Each row is a point on a landscape with many peaks, with its height.
From any point a climber steps to the highest of the 2 points nearest to it. It stops when none of these is higher. Distance is the straight distance between rows; heights are no part of it.
q214 (h 34.1): [  0 -10 -33 -52  -9   3  -3 -43 -19   6   1  10 -16 -34 -22   4  11   1
   5 -50]
q875 (h 32.0): [ -7  25  -4   6  -7  22  27 -45  10  35  26  13 -26   3   5  23  -7  32
   9 -37]
q610 (h 15.5): [-28   2   2  14  10 -41  -8   2  43  19 -11 -11  -3   1  -9  -4  -7   3
  39  42]
q285 (h 40.5): [-18 -14  12   7  -2 -41  41   6  45 -32 -44 -20 -16  -9  25   3  24 -20
 -16   1]
q600 (h 52.9): [  9  13   7   9 -13 -16  36   8  16 -19 -14  -3  36   0   7   8  11 -35
 -51  26]
q782 (h 14.1): [ -8  25   0  -5  21 -36 -13  -5  29   1 -38 -31   9  -1 -33   1 -10  56
  -2  38]
q927 (h 10.9): [ -9 -17 -18   9  24 -27 -14  22   3  11   0   3 -20  10  -2 -16  10  34
  13  46]
q452 (h 6.9): [-19  -8 -35   9  12   8 -18  21   8   9  19 -10  41  30  16 -43   7  -7
  11  19]
q353 (h 34.8): [ -8   9  -2  -4  -8  18  -8 -14  10 -20   6 -33  -5  15  -7  25 -38  37
  35 -39]
q712 (h 17.9): [ -6  -9  17   2   9 -41  -4  12  29 -11   4   0 -20  -5  20  10 -14  13
  -5  20]
q343 (h 37.8): [-10  12 -11 -17   0 -31 -28 -43  21  49  23  30 -27 -24 -10  14   0  20
  30  -5]
q457 (h 41.3): [ 14  22  42   0   8   9 -28  -2   8   2  40  16 -25  -8  14  20 -39  13
   3 -20]
q905 (h 44.0): [-25  29  17   8  -9  -2  -6  -5  21  13  -5  25   8  -1   5  28 -20 -29
   4   1]
q277 (h 36.0): [ 16 -20 -11 -34 -20   4   1 -33  -6  -4  22  10 -32 -30   0  13  20 -11
  23 -67]
q405 (h 6.1): [-45   8 -20  15   2  16 -12  19  11  33  -3   7  20  25   1 -37  -2 -25
   6  15]
q858 (h 28.3): [  6  -2  27  -1 -22  12   8  -9   0   3  -8  -8  -2 -14  10  21  36 -66
  27 -33]
q635 (h 32.4): [ 21 -21  21   4  17 -11  -7 -39   4  22  -6 -27  15 -27  26  -3   9  -3
 -28 -64]
q184 (h 35.2): [-24 -29 -20  34   1 -25  20   6   9  -8  -4 -11  -3  23  11   1  12  29
 -17  11]
q268 (h 31.7): [-35 -13  -5  -3 -18   3  21  -5  13   6 -29 -23 -13 -10   1  -3  31 -46
  49 -10]
q224 (h 48.6): [-39  15  -2  -8 -22   5  22  -9  25 -12 -16  31   4  -4   8   5 -19 -40
 -18 -12]
q445 (h 36.9): [ 46  25  33 -41   1  10 -23  -9  -3   1  21 -14  -7 -22 -24  13 -42  -1
  27  -3]
q938 (h 43.9): [ 11  -4  -5 -19   3   0  -9  51  -9 -52  -9   9  -1  13  10 -27 -21  -1
 -51  26]
q69 (h 19.2): [ 12 -20   8 -17  -4  -8  -8   9   2 -27  17   8 -19 -18  21   1 -18  -8
 -13  -4]
q985 (h 32.1): [-21   5 -23  24  11  15  -7  23  -7  -7  -6 -12  15  35 -20 -12 -14  38
  -6  23]
q883 (h 34.3): [  4  -9 -24  22  14   9  -2  27  -3 -20   6  -4  11  25   7 -18 -23  49
 -51  37]
q261 (h 41.4): [-11 -40 -38   4  -3  -6  37  23 -15 -13 -15  -1 -26   3  13 -30  41 -23
  12  12]
q497 (h 52.1): [ -3  21  15 -23   8  -9  -6  14  -5 -12 -45  -4 -25 -13 -33  -2   5   4
  29  20]
q364 (h 38.2): [ 48  15  39 -34  16  -6 -30 -34 -12  26  13 -15  -9 -33  -9   6  -8  -3
  21 -30]
q839 (h 55.0): [  4 -21 -17 -12   3   4  24  15 -13   2  23   4  -5 -12   6 -25  21 -37
  20  15]
q226 (h 44.3): [  1  25  20  10   0  24  -5  -7  -4  17  31  43 -36  -7  -3  27 -24  21
  15  12]
q524 (h 44.1): [ 13  17   3  30   0  34 -31  27 -10 -13  12  -7  35  28  -4   6 -25  22
  -6  31]
q37 (h 49.2): [ 31 -10   1  17  -6  21  28  15 -40  -4  -1 -15  28  11  -4   4  30  -8
 -25   5]
q194 (h 43.8): [  3  10  13 -20 -36   1 -32  -2   5 -35  -2  -5  27   3  -5  29 -10 -16
  22  -1]
q114 (h 35.8): [ 16 -39   8   0  21 -24   5 -10 -16 -12 -11 -15   2 -11   9   4  21  22
 -26 -28]
q418 (h 39.4): [ 22  -4  -7  11  10  24 -17  45  -7 -24  45  20   0  15  17 -13 -28  12
 -11  51]
q245 (h 37.6): [ 24  20  41 -16   2 -42  -1 -12  32   2  -9  12   2 -38   3  24  -3 -26
   3  40]
q94 (h 38.0): [ 35  10  14 -28 -10   5 -29 -28 -13   9  33  25 -27 -24   3  25   0 -12
   6 -67]
q503 (h 39.6): [  1 -41 -14  30  23 -14  21   5 -29   6  -7 -22  -7  12  19  -8  34  29
 -10 -17]
q98 (h 64.1): [-24  10 -18  20  -1   1  18  -2  42   0  27  18   8   5   9  -6 -29   4
 -19  29]
q825 (h 5.3): [-18  10 -29  17  -2  24   5  -6 -18  45  10  11   8  21 -21 -16  -3  -8
   5   6]
q163 (h 35.3): [ 12   9  -1 -32 -10 -30  -2  -2  15 -24  -9  23  12 -27 -26  21   9 -28
  -2  32]
q302 (h 48.7): [ -7  20   7  40 -10  36  14 -10 -21  19  10  30  -5  14  -6  23  -9  20
  -8  17]
q596 (h 44.7): [  7 -38 -11  28  -4   8  17  18 -30 -20 -13 -29  26  12   6 -18  34   1
  -8 -16]
q388 (h 33.8): [ 20 -29  21  -6  18 -10 -31  -2 -10  -8   2 -20  14  -6  26  -4   5  -4
 -20 -45]
q462 (h 54.4): [  2   3   0  44 -23  17  38  -3 -25   5  -7  -2  13  15  -2  23  21   8
 -12   2]
q812 (h 32.5): [-11 -17   1   5   2  33   8   6 -36  -2   3  10 -24  21  12  -6   2  17
  -4 -48]
q294 (h 31.5): [-10 -20  -6  39 -12 -11  31  38  -4 -30  -3   3 -12  26  12  -5  38  20
 -26  27]
q339 (h 14.7): [ -5  17   7   9  14 -28  -7 -15  19  32 -12 -33  11  -1 -25   6  -4  33
  33  34]
q639 (h 33.3): [  5  17   0  23   3   0  18  -6 -13  35 -32 -13  40   1 -31  -6  36 -36
  -5  30]
q550 (h 13.4): [-17   4 -33 -11  12 -14  15 -12  16   0 -28 -21  13  -6 -29 -11  -9  46
 -10   3]
q43 (h 29.8): [ 16 -23  21  24 -12  26  -9 -17  -5  27   1 -33  21 -18   2  -2  30 -63
  16 -49]
q533 (h 40.4): [ -9  31  32   6 -15 -17  18  -6  33 -17 -15  29  -7 -14   5  36   6 -30
 -12  34]
q136 (h 54.8): [ 26  31   5  -8   7  15  -7 -21  -7  -1   6  23   8 -20 -11  18 -37  23
 -32   9]
q719 (h 12.8): [-30   8 -33   4  10 -25  -5 -14  22   2  -7  11  10   5  -7  -7 -37  48
 -25  12]
q769 (h 24.0): [  2 -13   4  -2  -2  14 -24   3 -42  25   5  28 -15  -3   2   0  36 -17
  14 -29]
q204 (h 39.7): [ 38  21  24 -14   5   2 -18 -36  -2  31  44  10 -33 -21   6  19 -23  24
  10 -34]
q440 (h 20.6): [ 41 -27   2 -25  19   7 -10  24 -32 -19  20   1 -13  -3  11 -10  -6  13
  -7  -7]
q76 (h 9.4): [ -3 -33 -23  12  14 -28 -25  40  -5   8 -11 -10   7   8   5 -40  39   0
  29  46]
q617 (h 35.9): [-26 -20 -14 -21  -6  11 -12  10  -5 -32  -3  -6 -16  17   7  -9 -21  24
   5 -44]
q627 (h 30.8): [  8   1 -10  11  12 -27  -2  12  -3  27 -46 -17  28 -11 -16 -38  42 -27
 -30  36]
q22 (h 48.5): [  0 -10  -3  17   4  26 -42  29 -22  10  54  17  -2  31  23 -21 -13   5
  13 -14]
q750 (h 40.3): [-39   5   4  34 -16 -12   4  -7  19  13 -21  13  14  16  -1  13  22 -18
   1   7]
q397 (h 35.4): [-25 -12 -10  -8 -16 -20  26  -2  32 -31 -39 -30   5  -2   2  -2  22 -26
  18   2]
q186 (h 28.6): [ 35  -6   6  -3  32 -44 -11   9  -6  14 -14  -4  28 -15 -10 -20  23 -17
 -47  34]
q16 (h 33.6): [-14   5  -6  18  -9  12  23 -21  11  10  15 -26   7  11   3  15 -18  23
  13 -36]
q310 (h 40.0): [ -4 -13  -4 -12  -8 -31 -24 -27  13  19  13  -1   4 -17   1  21   7  -5
  26  -7]
q165 (h 26.6): [  3  11   1  14  -1  41  -4   0 -36  47  28  33 -30   8   1 -11   6 -11
  -1 -25]
q326 (h 29.5): [ -7   0 -35   7 -20  47  15  -9 -38  19  29  10 -14  19  -5   3   0   3
   8 -43]
q406 (h 4.4): [ -1   2   4  16  13  32  39   1 -21  35  -2 -17  -9   6  -3 -29   2 -18
   8  -2]
q915 (h 33.5): [ -1 -22 -11  18 -19  -4  36  36  -4 -37 -18 -14  -9  20  15 -16  38 -26
  -4  22]
q2 (h 51.7): [ 38  33  33  -7   9  21  17 -13 -25 -11 -20  20 -10  -9 -21  25 -16  38
 -36   9]
q270 (h 35.5): [ -2  22   5 -32  19  -6 -24 -30  -4  37  -7  22 -39 -21 -22   3  -8  31
  23 -17]
q911 (h 58.0): [ -6   3   4  24  -3  -2  26  -3  18  -9   6   8  26  15  13   3 -18  -5
 -46  11]
q573 (h 36.3): [-32  12  -1  17  -2  -1  17   0  -4  18 -56   1  10  10 -21  -2  38 -29
  -6  10]
q702 (h 46.2): [ -2 -14 -18   5  -5  21  37  20   4  -9  32  -6   2  13  13 -14 -13 -18
   6  18]
q82 (h 22.1): [ 37 -25  -3 -30   8   9 -29   2 -49   6  29   6 -20 -18  -6 -11  14 -10
  14 -19]
q543 (h 32.2): [ -9  13 -22 -37 -16   3  -4 -26  -6   5   0  29  11 -16 -24   6   2 -23
  -1 -13]
q243 (h 42.0): [-11   6  12  -8 -30  -1 -33 -11  18  -7  25   1  -2   2   8  39  -8  -3
  32 -25]
q932 (h 46.5): [ 25  15  27   6  -3  29 -24  21   7 -28   9 -16  31  12  15   3 -41 -18
 -10  13]
q621 (h 46.1): [  1  11  10 -29 -13   2 -18 -11 -15 -20 -24  -3   3  -5 -29  30  -2  14
  27  -7]
q332 (h 36.4): [ 10  -9 -37   3   7 -15  -2  17  11 -25  13 -14  32   7  -3 -16 -10  20
 -26  32]
q468 (h 44.2): [ -5   7   9   6   2   6 -47  12 -19   2  17   7  24  19  -3  -8 -17   8
  -8  -4]
q491 (h 31.0): [ 24 -24  25  11  20  11   2 -32   7  33 -24 -34  13 -41  18 -14  33 -49
  -7 -67]
q398 (h 7.9): [ -9  -9 -19  24   2   5 -28  52 -12 -11  10  -6  30  39  19 -38  26   6
  27  35]
q697 (h 12.1): [ -7  -1 -17   8  22 -23  -4  10   9   2   0  25 -19   0  -7   1 -23  58
 -23  41]
q68 (h 16.7): [-30  -9   1   7  21 -62   3  -7  51   8 -16 -18 -17 -10  16  -6 -12  23
   7  16]
q282 (h 33.2): [  3  15  -4 -39 -21  11  -8  -2  -3 -21   5  52   5 -22 -15  20 -22 -32
 -15  18]
q563 (h 28.8): [-16 -15  11   8 -36   6  25   4   9 -20  -1  -4   5  10   7  11  25 -56
  34  -8]
q775 (h 35.7): [ 13  25  14 -38  -2   9 -18 -13  14 -13   7 -42   0  -8 -19  11 -37  14
  27 -30]
q63 (h 30.7): [-10  18  19   3  -3   7  36 -44   3  38 -13  19 -16 -10   1  23  19  22
  17 -18]
q239 (h 32.9): [ -9  24  29  -9  23  -4   6 -48  -6  47 -19  17 -48 -13   7   3  19  33
  28 -28]
q179 (h 58.5): [  4  12  -5 -12  -1  -7   5 -21  34   5  33  22   2 -13   0  18 -36  11
  -9  17]
q553 (h 47.6): [ -3  15  18  -2 -16 -20  52  16  46 -36 -22 -22   8  -2  22  -1  -4 -36
 -33  19]
q450 (h 49.5): [ 13  22  26  -2  12  12 -16  27   4 -41 -16  -9   7  18   8 -16 -47   2
 -38   6]
q967 (h 44.6): [ -5 -11  -3 -42   7   1   3   8 -13 -22 -46 -25 -16  -4 -14 -19   7   5
  13 -12]
q345 (h 39.3): [  2 -19 -20 -12  -6   4 -16  33 -10 -39   1   6  24  15  10 -11   5  -8
 -18  16]
q551 (h 39.5): [ -7  -5 -24 -17  11  28  12  12 -22 -33 -17 -18 -17  18 -12 -24 -20  13
   6 -14]
q485 (h 43.7): [ 11 -12 -13  -1 -11  35  -6  21 -20  -7  49  16  -1  12  11 -14 -18  -6
  13  10]

Call two points neighbours if one is among the 2 nearest of the other. Go from one point of each pair to the other, from neighbour to neighbour, staying as high as possible. Name the lowest point that can't be avoided.
q22 and q98: q294
q497 and q462: q63
q839 and q22: q485
q98 and q462: q302
q22 and q450: q524

For each start below, name the point where the climber stops.
q825: q497
q68: q497
q63: q497
q16: q462
q635: q462
q563: q98
q543: q462
